Each scene shows the same named points in several views. A view is turned or mirrored, and shifted as a whole, has a little noise and may leave points out.
In the rows, zero is written as 100.

Scene 1
View 1
q926: 76  124  83  148  51  79  86  127  96  82  77  114
q13: 32  109  135  94  64  43  76  113  95  84  129  91
q443: 72  120  92  98  88  77  79  95  104  105  99  117
q767: 86  130  78  105  87  82  82  72  105  122  96  127
q849: 91  129  74  126  74  88  87  99  102  107  81  127
q475: 54  115  109  107  70  63  78  114  99  86  109  100
q651: 67  119  94  140  53  70  85  128  95  85  91  108
q122: 69  118  92  103  89  84  77  111  101  94  93  108
q841: 67  117  96  104  86  80  74  119  102  86  93  102
q596: 68  120  94  109  82  80  78  114  102  91  95  109
q78: 93  127  68  127  83  103  80  116  106  97  68  123
q823: 74  125  89  121  68  70  83  95  100  105  101  119
q622: 46  109  109  144  46  65  81  170  92  49  86  82
q638: 81  128  87  113  76  74  87  84  100  115  102  124
q923: 65  123  103  135  44  50  89  102  94  99  107  110
q271: 79  133  92  160  25  52  98  94  87  105  100  123
View 2
q767: 97  80  103  88  96  82  111  84  112  120  68  90
q849: 91  86  125  87  102  92  113  71  95  108  80  66
q823: 100  101  114  91  89  94  102  84  97  102  91  81
q13: 115  137  96  100  88  104  79  111  84  72  132  128
q475: 100  110  110  92  94  93  97  90  94  91  104  100
q841: 82  102  133  87  123  83  112  82  73  78  114  101
q443: 93  94  106  88  104  85  103  88  95  103  90  105
q78: 80  84  140  83  118  85  125  68  84  98  86  68
q122: 88  96  121  87  112  84  112  87  87  92  98  102
q926: 94  114  140  92  102  106  111  71  81  86  106  51
q622: 94  146  151  97  112  113  99  81  53  50  150  68
q923: 114  122  111  98  78  110  88  89  93  93  106  74
q638: 101  92  105  92  92  90  103  85  102  111  83  89
q271: 117  118  120  100  71  118  92  77  100  103  97  40
q596: 92  103  121  90  108  89  108  85  84  89  103  99
View 3
q271: 108  106  71  69  89  84  118  121  85  141  79  71
q622: 180  89  114  92  82  116  148  103  86  111  69  119
q638: 77  116  101  89  101  110  106  109  105  130  112  88
q767: 55  123  105  99  103  112  107  115  106  132  122  83
q122: 96  109  123  105  96  128  118  107  106  119  110  108
q923: 115  107  85  67  97  99  112  99  103  131  86  89
q13: 132  109  107  61  105  121  98  55  133  111  89  120
q78: 91  108  122  120  87  119  133  139  81  126  113  92
q443: 82  116  116  99  102  123  109  102  111  122  118  98
q651: 130  99  101  89  89  106  132  115  88  125  84  97
q926: 123  101  100  98  83  104  141  132  78  129  86  89
q475: 104  111  106  85  100  117  112  95  111  123  101  100
q823: 90  112  100  86  99  108  115  110  101  130  103  86
q841: 109  112  122  104  95  126  119  103  108  117  108  111
q596: 106  110  118  102  96  121  117  105  107  118  108  105
View 4
q271: 96  118  117  46  127  145  99  91  69  118  124  94
q849: 79  109  116  83  103  109  119  126  73  124  113  84
q767: 72  99  111  90  118  113  137  127  88  120  81  94
q596: 91  103  96  107  101  109  92  115  75  108  100  92
q78: 81  106  105  97  94  101  104  125  72  118  110  83
q841: 91  103  95  113  96  102  86  117  76  103  94  90
q651: 100  115  101  82  101  122  72  102  66  106  124  90
q638: 82  106  106  88  121  119  121  114  84  116  87  94
q622: 118  120  89  97  79  115  23  93  54  94  144  90
q923: 103  114  101  72  123  139  88  92  75  107  104  100
q926: 94  117  112  73  95  112  82  110  63  115  139  84
q443: 86  103  100  107  110  110  110  120  81  111  83  94
q475: 96  107  93  99  116  121  94  106  78  104  91  98
q823: 87  108  103  86  118  122  111  109  77  115  98  95
q13: 118  106  71  113  126  139  58  82  80  84  71  113
View 5
q823: 90  138  88  98  90  102  105  82  129  123  93  114
q638: 86  140  78  103  94  93  105  94  138  126  92  109
q443: 102  125  82  105  97  86  105  91  129  126  88  95
q622: 129  100  145  66  82  127  122  33  85  109  84  131
q651: 102  126  114  81  90  118  115  60  113  117  93  128
q849: 92  144  82  100  95  101  111  88  135  121  92  114
q926: 109  143  107  78  95  121  132  65  117  110  89  131
q475: 97  119  92  95  87  97  96  76  122  125  93  105
q271: 67  174  101  78  71  143  95  64  130  121  103  159
q841: 114  111  96  96  97  91  114  78  116  119  85  98
q122: 112  116  93  100  99  86  118  85  123  119  86  93
q767: 89  146  64  108  103  85  110  104  146  127  93  100
q78: 118  147  89  93  112  102  147  89  132  108  84  111
q596: 108  117  96  94  97  92  114  79  119  121  86  102

Which points are out of place in each view (at most two, in the order of its rows)? Write - if all are in place.
view 1 => q475
view 2 => q841
view 3 => -
view 4 => q78
view 5 => q849, q271
